A landscape with many peaks, sampled at points; each row gives a point and its height.
A climber steps from a point to whichever of its 2 nearest points has the largest rise for the distance, and stops where none of them is higher. Distance is the straight distance between rows; heights are no part of it.
ridi: [ -1  -6  25 -14 -10  16 -12  -4 -19  27  -3  11  -1 -23   2 -36  -8   4
  16  37  34  11  29  -8  28  -2 -11  -8   0  -4  42  -1  12  43   3 -21
 -10   6  -3]  h=1.74
Kozil: [  1   3  15  13  -1 -17  13   4 -18   1   6  -9  -5   2 -19   1  -6 -11
 -14   2  -1   5   3  33  20   2   0   8  -5  18   9 -13  -4  -2 -19   6
 -11   9  -5]  h=2.64
vavoz: [ 42 -12 -11  -4  19  21 -20 -13  21 -13  24  44  17  18   5   7   4  23
  22  -9   7   3  -1 -33 -42   0 -30   4   1 -23   8   3  16  -7  18   3
  22   0  19]  h=2.53
pume: [-21 -23 -13 -42 -10 -23   8 -18  20   1 -20  -6  17 -21  16  10 -17  11
  -5   9  10  21 -17 -35  -7 -14  -3 -29  23 -19 -10 -13   8  12 -15 -24
   2  -9  -4]  h=1.60
Sonin: [ 18  -3 -11  21   6  18  -1 -15   8  -4   9  24  10  20  10   6  -9   3
  18 -12   1   5 -15 -10 -23  14 -22   9   5 -21  -5 -27  19 -18  18  11
 -13  14  27]  h=1.83
sifit: [  3   0  -5   8  -3  17 -19 -15  -8  14  31  23  10 -24 -14 -14 -20  10
  11 -18   6  24  20   1  -4  -9   1 -17 -42 -12  12   9   7 -22 -12  -6
  18  18 -16]  h=3.46
sirep: [  4   0  13 -19  24 -18 -12  -3  39 -36 -21   2  -3  30  29   4  -2  20
   6  -3   6  -9 -17 -26 -13  -5   3 -15  12  10 -21 -20  23   4  -8 -13
 -29   3  18]  h=2.26
segos: [ -8  14  -5  19  -1  18  20 -31 -13 -13  -9  10  -2   8  27 -19  16   9
   4 -10   8 -34  -6  22  35   9  -2  25  27   6  12 -15 -18   0  21   5
 -39   6   3]  h=2.34
subeg: [ 12 -27 -34  19 -11 -18 -13   5 -16 -39  14   2   1  -3 -28  24   3   1
  -6 -16 -34 -14   6  14  -7  13  24   2 -11  -7 -27  20  -3  -2  29  39
  37   2   5]  h=2.22
sop: [-14  -7  25   4  14   7  13   4  -5  -7 -16   6 -10  21   6   1  14  -7
 -14  15  16   0   4  -1  28  19 -16   6  27  14   4 -18  26  12  -9  -3
 -22  16  11]  h=2.16
butav: [ 11  14   8   0  -1 -11  12  -7   5   6  14 -13   2  -5 -15  -3  -7  -8
  -1  -3  -7  -1  -1  29  -7  -8  -1  11  -8   7   5  -4 -28  -9 -12   0
  -1  -8 -15]  h=2.85
romir: [ -5  -3 -15  26 -36   1   5  30 -14  -4 -14 -12  -4  26  -4  16 -18 -38
  -5  -7  -7   3  -7  23  -5  -1  -9   6   7 -30 -33 -13  31   1  10  22
   2  12  40]  h=3.31
zitap: [  3  12 -10   3  -3  -5   1  31  16  -9 -20 -30 -25  16   8  19  20 -24
  -8  -1 -43 -29  -6  -5 -15   3  23  20  23   8 -25  25 -24  10  10  22
   6 -25   0]  h=1.08
nuguz: [ -6  14  -7  36   1  32   5  -8 -17 -11   0   4  -9  14  19 -17  11   3
  11 -18  -6 -35   4  15  20  12  -5  16  -1   0  -7  -1  -5 -13  20  12
 -39   8   2]  h=2.13
vor: [  4  12  20  19  25 -17 -39  28  18 -10  14  -5 -19  16 -16  19  17  -6
   0  -3 -10   1  26 -23 -11 -13  15 -16 -36  21 -17  32  15  -3 -13  10
   2   1   1]  h=4.81
Mal: [ -9 -10  -9  -7 -23 -43   4   4 -10 -35 -26  -9   1   4   6  -5 -39   1
  -1   6  13 -11  -6  37  24   2  16   1 -19 -12 -14 -22   1  15  -8   5
 -15  17  30]  h=5.07
sud: [  7   2 -26   4 -29  -2  15  -4  -9  23  17 -13  15 -13 -16   8 -18 -21
  -1 -24 -20  11  -1  18 -21 -21  -2   4 -12 -20 -19   4 -10 -16   2   3
  34  -5  -1]  h=2.75
fiz: [ 20  20  22   0  42  -1 -18   1  29  -6   6  12  -2  21   5   9  11  14
   4 -19   0  14  -9 -15 -21   1 -13 -11 -16  28   2  -6   2 -26 -19 -17
  -7   5  -5]  h=0.57
demib: [  4  -1   5 -30   5 -17 -25  18  30  14   2 -17   1  -2 -14  16   3  -6
  -9   0 -11  29  13 -34 -21 -27   4 -22 -24  12 -10  27  23  -7 -25 -10
  29  -1   3]  h=0.41
Vevun: [ 10  19  15 -18  33 -10   6  -6  39 -17 -22  -8 -13  35  29   9  13  12
  -7   6  -1 -14 -36 -24 -21   5  -8   0  29  23  -2 -18   1   2 -11 -12
 -30  -9   7]  h=2.80
rud: [-12   4   5  29 -12 -13   9  32 -16 -14 -16 -33 -32   1 -12  15  18 -35
 -33 -21 -30  -6   6  21  27  12  22   8   3  15 -35   5   2   3 -14  32
   7   3  -7]  h=4.14
piv: [-26 -14  -5  -6 -35 -17  -2   7 -32  14  -6 -10  -2 -28 -17  -2 -19  -8
 -13  -2  16  19  12  17  26  -8   0 -15  -6  -7  -1  -9  14  15 -13  -1
   9  10  -1]  h=4.40
sali: [ -4  13  17 -25  31   4 -10 -29  18  17  13  27  21 -13  17 -21   7  38
  14  -9   6  16   9  -4  -1 -10  -3 -16 -27  22  29  -4 -17 -14 -26 -39
 -11   4 -33]  h=5.23
Kop: [ 16  -9 -16 -12   4   7  27 -23   5  49  28  20  32 -20   1  -7  -5   9
   2   8 -13  18  -7   8 -34 -14 -22   6  11 -23  25  -5 -25 -14  -5 -26
  16 -17 -11]  h=0.67
lur: [-19  15  28  -1  -9  33   1  10  -8  25 -13 -24 -12  -4   6  -6  23 -25
  -7  11  18  19  -2 -32  16   7 -20  -8  27   5   0   5  34   7  -6   2
 -17   4 -19]  h=1.81
Vefud: [ 11 -12  -6 -12  -5   9  18 -17  -5  27   5  12  24 -10   5  -5 -14   7
  11  15  10  15 -10  -4  -5   9 -22   0  33 -30  26 -20   1   8   9 -15
   1  -2  -7]  h=1.09
vutat: [-12  -5   8  27   0   6  16  15 -17 -13   4 -12 -17   6 -15  17  26 -27
 -14  -8 -25  -2  -6  16  19  23   8  12  11  21 -16  -8  10 -18 -10  21
   0   6 -10]  h=3.93
Tekin: [-22  10  11  -5   8   8   4  -4 -19  -5  -4   8 -10 -17  18 -13  39  10
  -3  13  18 -26  12 -17  40  17   6   8   7  24  26  19  -1  23   7   1
 -34 -18 -24]  h=3.34
lobig: [ 17   9   4  32  19  10  -5 -11   1  -6  24  22   0  19  -9 -16  -4  16
  14 -29   6  -4  10  19  -9  14  -7   6 -31  14   8  -7  -8 -24  -2   0
  -9  17  -5]  h=4.56
mim: [  1 -18  18  14  -9   9 -10  20 -33  14   4   4 -14  -6 -16  -1  20 -11
  -1  34  23  20  29  -7  22  14 -10  -4  12   7  29   4  27  30   6  11
  11  12   2]  h=1.69
nadi: [ -7  -6 -14   3 -16  -3  -9  28 -15  -5  -4 -31 -25 -13  -9  17  18 -26
 -26 -15 -30  -6   4  -3   5   5  19  -5  -6   5 -31  18   3   0  -3  17
  31  -4 -12]  h=4.48
bodoz: [  5  21   5  54  21  31  -2   9 -15  -2   8  14 -21  25  -4 -16  11 -11
   5 -28  -4 -28  13  28  18   9  -1  19 -14  16  -5   1  -7 -27  14   8
 -26  17  10]  h=1.94
didev: [  4 -17  13  -2  21 -34 -22  17   6 -37  11  -1  -8   0 -10   8   5  16
  -7   8  -5  -1  20  -8  14  -2  28  -1 -36  26  -1  14  -3   4 -10  12
   2   5   9]  h=4.74
kupub: [  9  11   0 -15  17  -7  11   3  40 -18 -15 -16  -9  28  24  14  18  -4
 -10  -1 -21 -14 -27 -24 -28  -2  -8  10  29   7 -18   7  -7  -8  -3   2
 -12 -28   4]  h=2.36
vuzep: [  9 -12 -15  14  -7  17   9  -4 -17  10  24   4   8  -5 -21  13   5 -14
   6 -22 -15  15  -7   5 -20   6 -10  13   7 -16  -7   1  -6 -22   2  12
  28   2 -16]  h=2.51
das: [  4 -17 -13 -10 -10  10  13  10 -18  13   8 -19  -8 -24  -2  12  32  -7
  -9  23 -22 -22   4   3   6   6  21  13  21  -1   8  32 -10  23  32  11
  24 -29 -19]  h=4.02
ramag: [ 11  -9   1  18   1  -1   4   2 -14 -25  -4   8  -7  14   6  -7 -11   0
   3   7  15 -23   8  31  10  10   7  29   7  -5  19   2  -9  16  29  10
 -15   2  20]  h=2.86
Labi: [ 21 -35 -18  28   3   1 -23  16  -8 -37  15  14  -8  14 -14  33  12   1
  -5   7 -26  -4  14  -3  -7  15  12  13  -8   1 -16  18  13   3  29  47
  24   7  18]  h=1.97
Doka: [-24   7  -7  23 -37  10  -3  23 -24  -5 -27 -13  -8  14  -2  -2  -4 -35
  -3  12   4  -9   2  16  16   5  -2   1  23 -21 -20 -20  30  12  12  14
 -21   8  30]  h=3.16
ral: [ 34  -4 -14  -7  33   9 -21 -10  32 -36  25  42  13  21   5  11   9  27
  15 -17 -11   1  -8 -27 -42   2 -12  -2 -15   3  -8  -2  13 -26   7  11
  11   4  10]  h=3.18
beno: [ 13 -31 -41  15 -25  -1  -5   6 -23 -21  -7   0   8 -14 -18  12  -9   3
   1 -10 -22 -27   4  22   3   0  27   9  -9 -23 -16  14 -15   1  49  30
  28  -3  18]  h=2.45
leg: [ -2  10   1 -28  10 -21  22 -18  10   8   2 -12  14  -3  -5  12 -10   8
 -14   2 -15  15 -17  15  -9  -9   4  -2   4  19   7  -4 -26  -8 -30 -13
   8  -9 -16]  h=2.69
Fetu: [  2   0 -26   3   5  -4  -3  12   6 -34  -6 -12 -12  18  11  19  21   3
  -1   5 -27 -32  -9 -12  -2   8  21  21  20   9 -28  17 -14  15  24  27
  -8 -16  11]  h=1.32
mobe: [ 15 -15 -10   9 -12 -10  15   4 -13 -16   9   3   2  -3 -10  -5 -14  -5
   4  -1  -9 -11   7  22   1   3   4  17  -8 -12   3   1 -20   8  24  10
   6   6  10]  h=3.15
kune: [ 19 -15 -14  18   1  -4  14   3 -11 -23   5  -4  -9  11 -13  25   1  -9
 -10   7 -17 -14 -10  32  -8   7  10  27  14  -3  -1   5 -12   8  28  27
  18  -2   8]  h=3.43
gif: [-24  17   9  -4  12   8  16 -41  -8  -4   0  21  10 -12  25 -21   9  42
   9 -22  18  -2 -11  15  27   9  -4 -12  -6  20  24 -19 -12 -19 -27 -18
 -37  12 -38]  h=5.80
tak: [ 37   5 -13  14  23  28  -5 -12  19   5  17  41   9  22  16  -9 -17  11
  26  -7   6  -1 -23 -21 -40   6 -40  14  12 -27   6 -21   7 -15  18 -10
   6   7  26]  h=2.06
bome: [-25   2 -12 -19 -14  -4   2 -21  14  -9 -34   0   4   8  32  -7 -12  -2
   9 -13  14  -6 -29 -13   9   1   5 -11  25 -16 -15 -24  19  -3  -6 -12
 -27   4   6]  h=1.73
deve: [ 18   6  11   9  -4  19  -5  -6  -7  41  28  19  11 -11 -15 -22 -11   1
  15  -8  15  14  12   4 -17  -3 -14  -2 -23 -12  25   5  -7 -14  -7 -15
  14   7 -12]  h=4.00
dovo: [ 11   3  20  -3  18 -11  -6  -9   1   3  19  35   5   0   2 -31 -11  38
  14  10  23  -2  19  22  16   4  -8 -10 -20  25  33 -14 -13  10 -26 -18
 -15  17  -6]  h=3.42
raf: [-21 -30   2 -16 -24 -28   6  11 -15 -23 -27 -18  -8  -9 -13  19  -7 -12
 -22  29   9  18  -8   4  32   5   8  -2  30   6  -6 -14  23  34  -4  13
   2   4  -1]  h=2.79
silaz: [  5 -12  -1  26 -14  12   6  18 -25  -5  -2 -12  -9  10 -12  30  25 -21
 -10  10 -19 -11   3  14  13  16   1  14  18   9  -7   5  -5   9  18  34
  12  -5  -6]  h=3.70
gerer: [ 19   7  11  -9   2 -11  34 -12  19  26 -17  -4  23  20   3   6 -37  -7
  -4  23  13  21 -30   5 -31   0 -35   2  34 -14   7 -46  -1  -5 -25 -32
  -8  -5  10]  h=2.55
vori: [  7   3  18 -13  20  -2 -11 -21  13  13  23  28  18 -11   2 -22 -18  32
   2   8  18  30  17  -2  -1  -5 -17 -22 -22  21  42 -16   5  -1 -35 -17
   2  17 -21]  h=4.15
rozut: [-25  -1  -9  -6 -36 -13  -5  -7 -25  15  -7 -23   7 -39 -17  -7 -19 -13
 -19 -14  -1  12   6  31  34  -8  21 -17 -15  -1  -9  -1 -16   1 -20  -8
  16  -2 -24]  h=4.78
benos: [ -5  -9  -6  -7 -30  17  23  -2 -32  31 -12 -27  -7 -33   6  -4  17  -2
  -1  20  -4 -29   4   8  21   5   8  12  28 -13   7  22  -9  28  34   4
   4 -29 -13]  h=4.61
bis: [-18  -5 -11   0 -10 -39   3  13   0 -41 -19 -11  -7  -2  -7   6 -13 -13
 -12  -2  -6 -15   1  32  34   5  29   2  -6  10 -19  -2  -7  11  -8  17
 -10   9  16]  h=4.69
Zuse: [  5  -3  11 -10  15 -26  13  -2  25 -15   4  -7   2  22  -7  23  -1   8
 -12   7 -10  20 -20   2 -20  -1 -13  -4  17  26   2 -16   0 -11 -26  -8
  -2  -1  -3]  h=3.03
kaso: [-15 -32 -16 -29  -9 -38  20 -19  18 -31 -15 -14 -12  -3   9  35   9  18
 -28  12 -21  -1 -21   4  -6  -1  17  -3  35  12  -8  -8 -16  12 -12   4
  24 -18  -1]  h=2.73
tud: [  5 -31  -8  12 -29   0  18  -2 -17  11  -4   4  14  -9 -18  11 -15 -14
  -8   6   4  14 -10   8   2   3 -10   4  23 -22   0 -18  21   4  12   3
  15   7   2]  h=3.77
Ligam: [  1 -14 -14 -22  -9   4  23  -9  -4  35   9  -1  26 -25  -3   4   5  -9
   0   5  -4  16  -2  -4 -14 -12 -10   0  14 -14  18   1  -3  -5   1  -9
  18 -17 -16]  h=0.87
Tep: [  0  29 -18  18 -17  33   2   2 -10  30  -3  -7  -4  -3   4 -17   2 -12
  14  -7  -4 -25   1   6   3  -4   4  21   1 -17  -5  25 -11 -11  28  -1
  -9 -13  -3]  h=4.60
Zar: [ -1 -34 -12 -25 -14 -45  22   6  -2 -28 -21 -19 -11   3  -9  39  -9   1
 -28  33   0  11 -15   9   3  10   5   6  41   6  -1  -8   5  29  -6   7
  23  -8   6]  h=2.56
Refit: [-11 -17  -1 -23  -4   3 -11 -18 -14  13  17   9  16 -41 -11 -15 -12  19
   3  -2  -2  26  21 -10  13 -11  13 -24 -33  -1  11   8  -8  -3 -20 -16
  20  -2 -19]  h=2.92
maran: [  7  15  18  26  28  -7 -31  32   2 -23  11  -2 -20  11  -7  -1  15   7
  -8 -10 -11 -11  29  -5   7   3  26  -3 -39  39  -3  23  -2   2  -2  12
  -7  11  -1]  h=6.25
Sepef: [-24 -21 -15 -42  -5  -4 -12 -22  20  -2 -12   3  17 -21  23  -2   5  11
  15  -5   3   6  -5 -49   0  -9  14 -30   5 -22 -16  17  14   8   3 -12
   3 -12  -1]  h=2.00
beduf: [  5 -20   6   4   6   1  -4  13  -9  -6  -4   5  -5  12 -11   4   7  -3
  -5  27  10   7  14   1  12  14 -15  14   4   9  12  -4  17  18   4   7
  -1   5  10]  h=1.93
Ren: [-21  12  25  19  10   6   0  11  -3   0  -8  -3 -19   7  -1 -12  12  -9
 -12  10  10   8  13  10  27   8  -6   0   4  18   2  -2   9  -3 -15  -1
 -30   8  -2]  h=2.41
vipe: [ -8 -24 -18 -37  -4 -17  15 -13   9 -18 -14 -22   0 -23   1  19   9  10
 -14  -8 -29  -5 -12   4  -8   0  25  -1  20   5  -6  10 -34   9   4   5
  29 -29 -10]  h=3.02
Dubo: [ -5 -26  -3   3  -7 -39   3   5  -4 -36  -2  -3  -9  -2 -14  25  -1   2
 -10  14 -14   1   0  21  18  10  22   7   5  17  -3  -3 -11  14   6  20
   6   8   4]  h=4.34
Vez: [ 23  17   1  49   8  16 -19  17   1  -3  27  19  -8  28 -25  -6  -9  -1
  12 -24   3  -1  13  12 -12   3  -2   7 -31  -3  -5   7   7 -28   7  10
  14  16  20]  h=3.97
Gamun: [-39   5   2 -15 -18  -8 -20   5   1 -14 -17 -12 -14 -12   2 -11  -7  -9
   0  -8  18   5   6 -21  29 -12  17 -30 -20  -1 -21   4  29  12 -14  -2
 -14   7   1]  h=1.36
momit: [-25   4  -5 -11 -13   4   2 -26 -15 -10 -10  -2  -3 -20  11 -13  16  17
  -1   5   9 -12   5 -12  32  16  14  -7  11  -4  14   8  -2  15  13  -7
 -23 -14 -15]  h=2.72
loras: [ 28  35   4   7  23  40   4  -7  22  28  -3   5   7  19  21   1   0 -16
  16 -14   3   9 -37 -25 -38  -3 -36  -3  13 -26 -10  -5   4 -33   4  -7
   1  -1  12]  h=1.07
tetu: [  7 -27 -18  16 -17  -8  24 -16 -22  -6  -9   0  -1  -5  -2  -1 -14  11
   5  12  -5 -30 -14  36   4   4   4  24  19 -24   7 -12 -23   3  52  15
  11   0  22]  h=2.91
Kir: [-25  12  34  11 -11   4  -6  19 -16  14 -12 -15  -7 -11 -15  -5   0 -16
  -6  -5  18  20  12   2  29 -10   3 -19 -18  12  -3  -8  17   3 -29  -2
  -8  14 -12]  h=2.17
Lofid: [  1 -26 -15   8   2  13   9 -28 -16   0   4  20  12   0   9   1   6  13
  10   4   4   0 -10  -6  -4  14 -11   4  26  -6  21 -20  -1   3  15   0
  -1  -7  -9]  h=0.90
Zul: [-22  12 -22 -14 -11  13 -29   1   8 -10  -7  -7  -7 -17  26 -21  14  12
  11 -17  -1 -29  14 -40  19  -1  41 -12 -23 -10 -22  41 -11   4  13   6
  -6 -15 -10]  h=2.24
ril: [ 17   5 -11  15  -5  11   4  -2  -1  28  32   5  10 -15 -27   2 -12 -13
   8 -27 -17  13  11  13 -29 -22  -3  -2 -36 -14  -4  20 -15 -37  -5  -6
  35   3  -7]  h=3.06
Nopiv: [  7  13  -7   5  -3  -8  25 -11  18  10  -5 -21  16  20   5  13 -14 -23
   0 -12 -18 -13 -27  16 -30 -10  -7  16  20 -21 -12 -24 -19 -19   0   0
  -6  -9   9]  h=2.19
losul: [ -2   4  10  14   1  -6 -30  45   9 -10   5  -7 -22   3 -25  22  10 -22
  -9   2  -4  16  26 -20 -18  -3   0 -22 -30   5 -16  25  37   4 -20  18
  13  10  12]  h=4.39
fuzos: [ 13 -14 -19  16  10   6 -12  17  -7 -26   5   9 -10  14   0  21  34  -1
  -1  17 -10 -19   8 -19  -7  16   5  16  13  -2  -7  24  10   9  35  25
   8  -1   7]  h=1.67
Kana: [-29  10  34 -12  12 -21 -31   7  11  -1 -20   2  -3   3   5 -14 -14   9
   1   8  27  19  21 -28  14  -9   4 -36 -32  20   0  -1  23  16 -20 -20
 -19  11   9]  h=0.85
fodu: [ 18  26  -3  -5   6  16  15   0  31  17  -2 -18   1  20  16  16  20 -17
   9  -7 -18 -11 -34 -14 -41  -4 -13   9  27 -12 -14  12 -11 -31   6   2
  -3 -22   3]  h=2.01
kup: [ 28  38   1   9  28  35   0 -15  26  22   1  17  10  24  29 -23   2  11
  31 -18   9 -18 -22 -20 -28  -9 -29   6   0 -19  -4   3 -16 -25  20 -22
 -18  -4  14]  h=1.37
ledum: [-11  11  19  18  13  33  -5  -5 -21   9  10  13 -15 -10  13 -29  31   5
   4   9  27  -8  16 -12  30  12  -9   4  -3  25  32  10   6   5   8  -1
 -23   5 -22]  h=4.11
sebod: [ 13  16   0  -2 -10   2  31  -3  18  25  -3  -9  21  13   8  -9 -18 -16
  -2  17   8  -1 -24  22 -23  -7 -28  21  38 -15   0 -32 -11  -9   3  -6
  -7 -10  13]  h=2.35
Bok: [-18  -1   0  -8 -26 -29  21  -6 -11  -3 -22 -17   4 -11   1 -18 -32   6
  -8  10  20 -10  -7  52  30  -1  10  -8   1   0   2 -21 -20  19 -16  -6
 -31  17  10]  h=5.53
Bivid: [-12 -24  -5 -30  -5  -1  13 -26   3  20  -7  15  26 -19  14   2 -20  11
   1  20  16  27 -15 -29 -11   2  -8 -22  23 -23  16 -23  15   4 -16 -18
  10  -2  -6]  h=1.35
Surug: [ 27   0  -3  12  23  11 -16 -28  15 -13  33  35  15  18   7  -2  -5  24
  17 -36  -3   8   3  -9 -20   4 -15   1 -29   3   1 -15   0 -39  -1  -3
   9  13   2]  h=3.90
vufuf: [  1  18  29 -19  12 -15   6  -2   4   7  -2   3   2  -9   4 -31  -3  28
  -3  30  23  -1  21  16  22   0  12   2 -18  24  40  -1 -23  25 -11 -21
 -19   2 -11]  h=2.76
kere: [ -7  22  -8  -8  -1 -15  -7  35  18  -4 -15 -47 -17   9   3  18  13 -23
 -16 -18 -37 -24  -1 -11 -10  -5  45  11  -5   4 -36  40 -10   3  -8  13
  11 -24  -3]  h=0.86
Sim: [-24 -25 -17 -34 -15 -11  -9 -13  -3  -2  -5   6  14 -39  -4  -8  -8   8
   1   3   3  19   6 -18   9 -17  16 -27  -9 -12  -5  10  12   3 -13 -21
  21  -9  -7]  h=2.49
zunu: [ 11  11  24  -8  26 -10   2   0  24   6  -4  -5  -5  16   7  -1  -3   4
  -4  17  11   9 -15  -3 -11  -6 -11  -2   9  15  11 -17   0   7 -27 -21
 -14  -3   0]  h=3.40
seni: [-17 -11  -6  16  -8   8  10 -13 -30 -20   2  19   2  -4   9 -12  -2   8
   4   2  15 -18   9  30  33  20   1  15  10  -1  20 -12 -14   4  23   6
 -16  18   2]  h=2.58
fida: [-26  33   0   4 -13  28 -13   0 -10  10 -10 -12  -5 -13  16 -26  17  -2
  12 -10   3 -23  18 -28  15  -5  18  -4  -8  -1 -11  36  -2   2  18  -2
 -25  -5 -20]  h=3.00
Duk: [-20   6   4 -17   6 -27  -6 -10  21 -25 -22  -5  -1  21  23  -3 -13   1
   5 -22   1  -7 -23 -12   6  -1   9 -17   2  -1 -28 -28  11 -11 -19  -7
 -31   6  18]  h=1.92
tav: [ -6  -1 -13  10 -13   0 -29  33 -10   3  11 -15 -15  -6 -30  22   9 -24
  -7 -11 -15   7  19 -15  -3  -3   8  -6 -27  -1 -25  26  22  -4   4  27
  34  -1  -4]  h=5.00
Pusu: [-20  23  10  -9  17   5   4 -41   5   2   8  24  17 -19  18 -27   8  41
   5 -21  -1   6  -4  12   8  -9   9  -5 -22  19  22   0 -38 -20 -16 -26
 -18  -1 -31]  h=4.92
Kurin: [ -7   1   8 -25 -11 -35 -11  28  11   3  -4 -28 -12  -7 -18  31   3 -20
 -17   3   1  23  13 -14 -15 -22  13  -4  -6  10 -23  17  16  17 -29   0
  30 -12  -1]  h=0.17
zup: [-34 -13  -6  -6 -25  -9  10  22 -18 -10 -36 -15  -8   8  -3  10  -7 -24
 -16  22  15   7  -1  10  26   9  -7   3  35  -6 -11 -23  32  29  -7   8
 -11  11  23]  h=2.99
tebi: [-11   2  27 -22   2 -11 -11   7  -8   4  -3   4  -9 -17   2 -27   3  18
   6  37  32   8  29 -16  27 -12  10  -6 -16  18  33  13  -3  42  -8 -17
 -13  -8 -12]  h=2.18
Rona: [-33  16  -7  -6 -31 -25  13  -2 -24   7 -18 -29   1 -24 -11 -22 -33  -7
 -14  -6   5   7  -5  55  39  -5  12  -3 -12   9  -5 -14 -28   3 -29 -10
 -15   3 -13]  h=5.14
lonid: [  0 -36 -31  -6 -32   6  14   2 -25  -2 -15 -17   4 -29  -2   6 -10   7
  -5  -1 -17 -33  -8  39   9  -6  21   9  18 -27  -4   2 -26  19  51  13
  28 -11  11]  h=2.70
bulop: [ 31  13  -4  21   6   7  -9   3  10  18  30   6   3  10 -16  -2  -9  -4
  12 -17  -8  -6  16  20 -34  -9  -4  13 -33  -6   3  11 -15 -25  12   4
  18  -1  -1]  h=3.45
libu: [ 20  11  22 -24  27 -26  12   4  33  13 -21   6  19  26  13  -2 -35   8
   0  26  25  14 -33  -1 -19  -4 -26 -15  17  -8   5 -36   2  15 -24 -34
 -13   9  26]  h=2.87
Seb: [  7  -5 -14  10 -21   2  11  12  -8   1  -8 -11   4  21  -6  20  -4 -16
  -5   5  -6  -2 -19   3 -12  -3 -13  24  30 -22 -16 -14  14   5  17  13
   8  -4  17]  h=3.52
tugoz: [ 24  30  -9  11  14  32  16 -17  15  26  11  -2   9  15  14  -1   5   1
   7 -14 -16 -18 -27  -8 -33  -6 -18  22   3  -6  -1   3 -26 -24  15  -7
 -13 -13  -8]  h=1.72
Zut: [  7  18  37 -10   6  12  -6  11   2  40   4  17  -3  -9 -10 -34 -22  -2
  10  32  38  22  19 -15   0  -3 -19 -21  -8  -5  34 -10  17  35 -18 -31
  -2   9   5]  h=1.44
biguz: [ -1  17  -3   8   4  40 -14   9  -6  17   7   1  -7   8   7 -18  23  -5
  13  -4  11  -8  11 -26  -1   3  -5   1  -4  -4  -6  27   7  -9  19   5
 -15  -5  -1]  h=3.76
vad: [ -7  11  28   1  22  14   6 -24 -15  -3  16  28   0 -12   8 -26  22  28
   6  -4  21  10   7   9  24  19 -12  -2  -6  27  37  -6  -3  -6 -12  -7
 -30  12 -31]  h=4.91
todeb: [-12 -27  -5  12 -37  14  13  -2 -43  15   3  -4   4 -32 -21   4 -14 -12
  -2   0  16  14   7  16  18   2  -2  -8   9 -19  13  -9   8   1  17   4
  23   7 -12]  h=4.04
vut: [ 24   9  12  -1  23  27  -9 -11  11  30  13  24   9  -1   1 -15   4  -1
  20   5  13  11   1 -23 -22  -2 -28  -4 -12  -3  22   4   2  -5  -1 -20
   2   5 -12]  h=4.73
lag: [ -2  -3 -27 -27  -4  -7 -28 -12  19 -12   6   3   4  -9  15  -7  12  17
  11 -15  -4 -18  15 -38  -7 -10  28 -12 -27 -11 -18  27   0   1  17   3
   0 -15   5]  h=1.54
soluf: [  4   0 -10  16 -19  22  12  10 -34  29   2 -17  -6 -23  -1  -9   1  -4
   5   5  -4 -29  16  24  15  -4  14  21  -2 -12  14  28 -22   9  31  -2
  10  -5  -8]  h=5.32
pok: [  8  16  13  -4  19  -9 -14   2  32   6  11   4   6   8   0   5  -8   2
  -5 -18 -13   1  -6 -10 -21 -20  -1 -10 -31  10  -9   3 -12 -29 -24 -12
   0   0  -7]  h=0.35
Sed: [-30  24  14   9 -18  26 -14  22 -19  26  -9 -18 -18 -21  -7  -7  12 -29
  -4  -6  14  12  18 -16  22   1  -6 -12  -5   1 -11   1  37  -2 -11   1
 -10   9 -18]  h=2.02
gipaf: [ -4  19  37  -7   6 -18 -20   9   5  22  -2  21   0  -5   1 -35 -22  15
  13  17  29  15  23  -7  10 -15  -4 -26 -29  15  21  -7   6  29 -26 -30
 -15  14  16]  h=1.15
ziv: [-38  -2 -14 -16 -31   2  -2  -9 -12 -11 -27 -14   1 -16  16 -16 -18  -4
   6  -5  18  -4 -13  -4  30   2  13 -24   7 -20 -11 -12   9   7  -5  -3
 -16   1   1]  h=1.57
Modug: [ 25  14  18   2  16  14  12  11  18  30   8   8   8  18  -1 -10  -5  -5
   7  12  13   6  -7  -3 -28  -4 -26  17   5  -3  14  -7   0   0  -6 -14
 -11   0   6]  h=3.96
Bub: [ 30  -8 -10 -12  18  -2  21 -17  19  20  29  14  18   3   4   3  -3  10
   0  -1 -16  -2  -6  12 -38 -10 -11  23   1  -9  20   1 -33 -14  10  -6
  14 -21  -5]  h=0.43
kunut: [ 10 -23   8  -1  23 -39  -5   3  14 -42   1  -3   4   4 -15  20  -5  13
 -18   9 -17  13   4  17  -3   5  15   3 -14  28   6  -4 -11   6 -24   6
  11  13  -4]  h=4.01
nulob: [-28  11  25  -2  12 -24 -33  21   1 -19 -26  -6 -19   7   2   4   0  -7
  -8   2  19   9  23 -24  28  -5  12 -29 -31  14 -30   8  33   5 -28   1
 -15  22  16]  h=1.11
godet: [ 14   6  25  12  -2  16 -14  42 -18  16   1  13 -16  12 -22 -14   8 -15
   6  37  19  14  32 -11  -3  10 -20   3   3 -11  15  17  29  39  10  11
  16   4  28]  h=1.45
bofi: [ -2 -18 -27 -19  -4   2  16 -17  -7   4  -1 -11  -4 -14   4   9  19  11
  -5   3 -21 -27 -17  10  -2  -4  20   8  25  -9   6  13 -36   5  37   7
  17 -35 -12]  h=3.44
keki: [ -7  -7  -5 -25  18 -10 -29   1  26 -13  10   9   7  -1   2   7   4  17
   6   1  -3   9  19 -47 -18 -20  16 -11 -29   3 -13  29  12  -1  -9  -8
  15  -5   5]  h=0.88
tib: [ 23  -3 -13   9   9   8   8 -10   9  -9  33   6   7   7 -13  20   1  -8
   3 -29 -27  14 -17   7 -40  -5 -15  11 -11  -4  -6  -3 -17 -49   2   8
  24  -3  -7]  h=2.29
saze: [ 22  17   8  12  37  29 -12 -11  25   2   9  15   6  21   8   9   2   3
  11 -25  -1  18 -29 -26 -30   4 -33  -8   2   6  -7  -9  16 -45  -6  -9
  11  13  -1]  h=0.84
rigev: [ 23  -2  -8  11  10  13  18 -13  20  -4  15  -8  11  34  -3  24  -4  -6
   5 -18 -27   6 -32  14 -42   3 -23  11  20  -8  -9 -24 -13 -33  -2  10
  15  -1   7]  h=2.11

Where does a climber stop that starts at each point below?
rigev -> lobig
Kana -> sali
Zar -> Bok
demib -> soluf
zitap -> tav
fiz -> Vevun

Call two points neighbours if one is among the 2 nearest of the other. Go from one point of each pair to the other, from neighbour to neighbour, staying as high as possible. Name the lowest point that can't be avoided.
vut / maran -> bodoz
Bok / maran -> kunut
Vevun / gif -> ziv
sali / gif -> Pusu
maran / soluf -> Zar
lobig / vut -> rigev
tav / maran -> losul
butav / vut -> leg
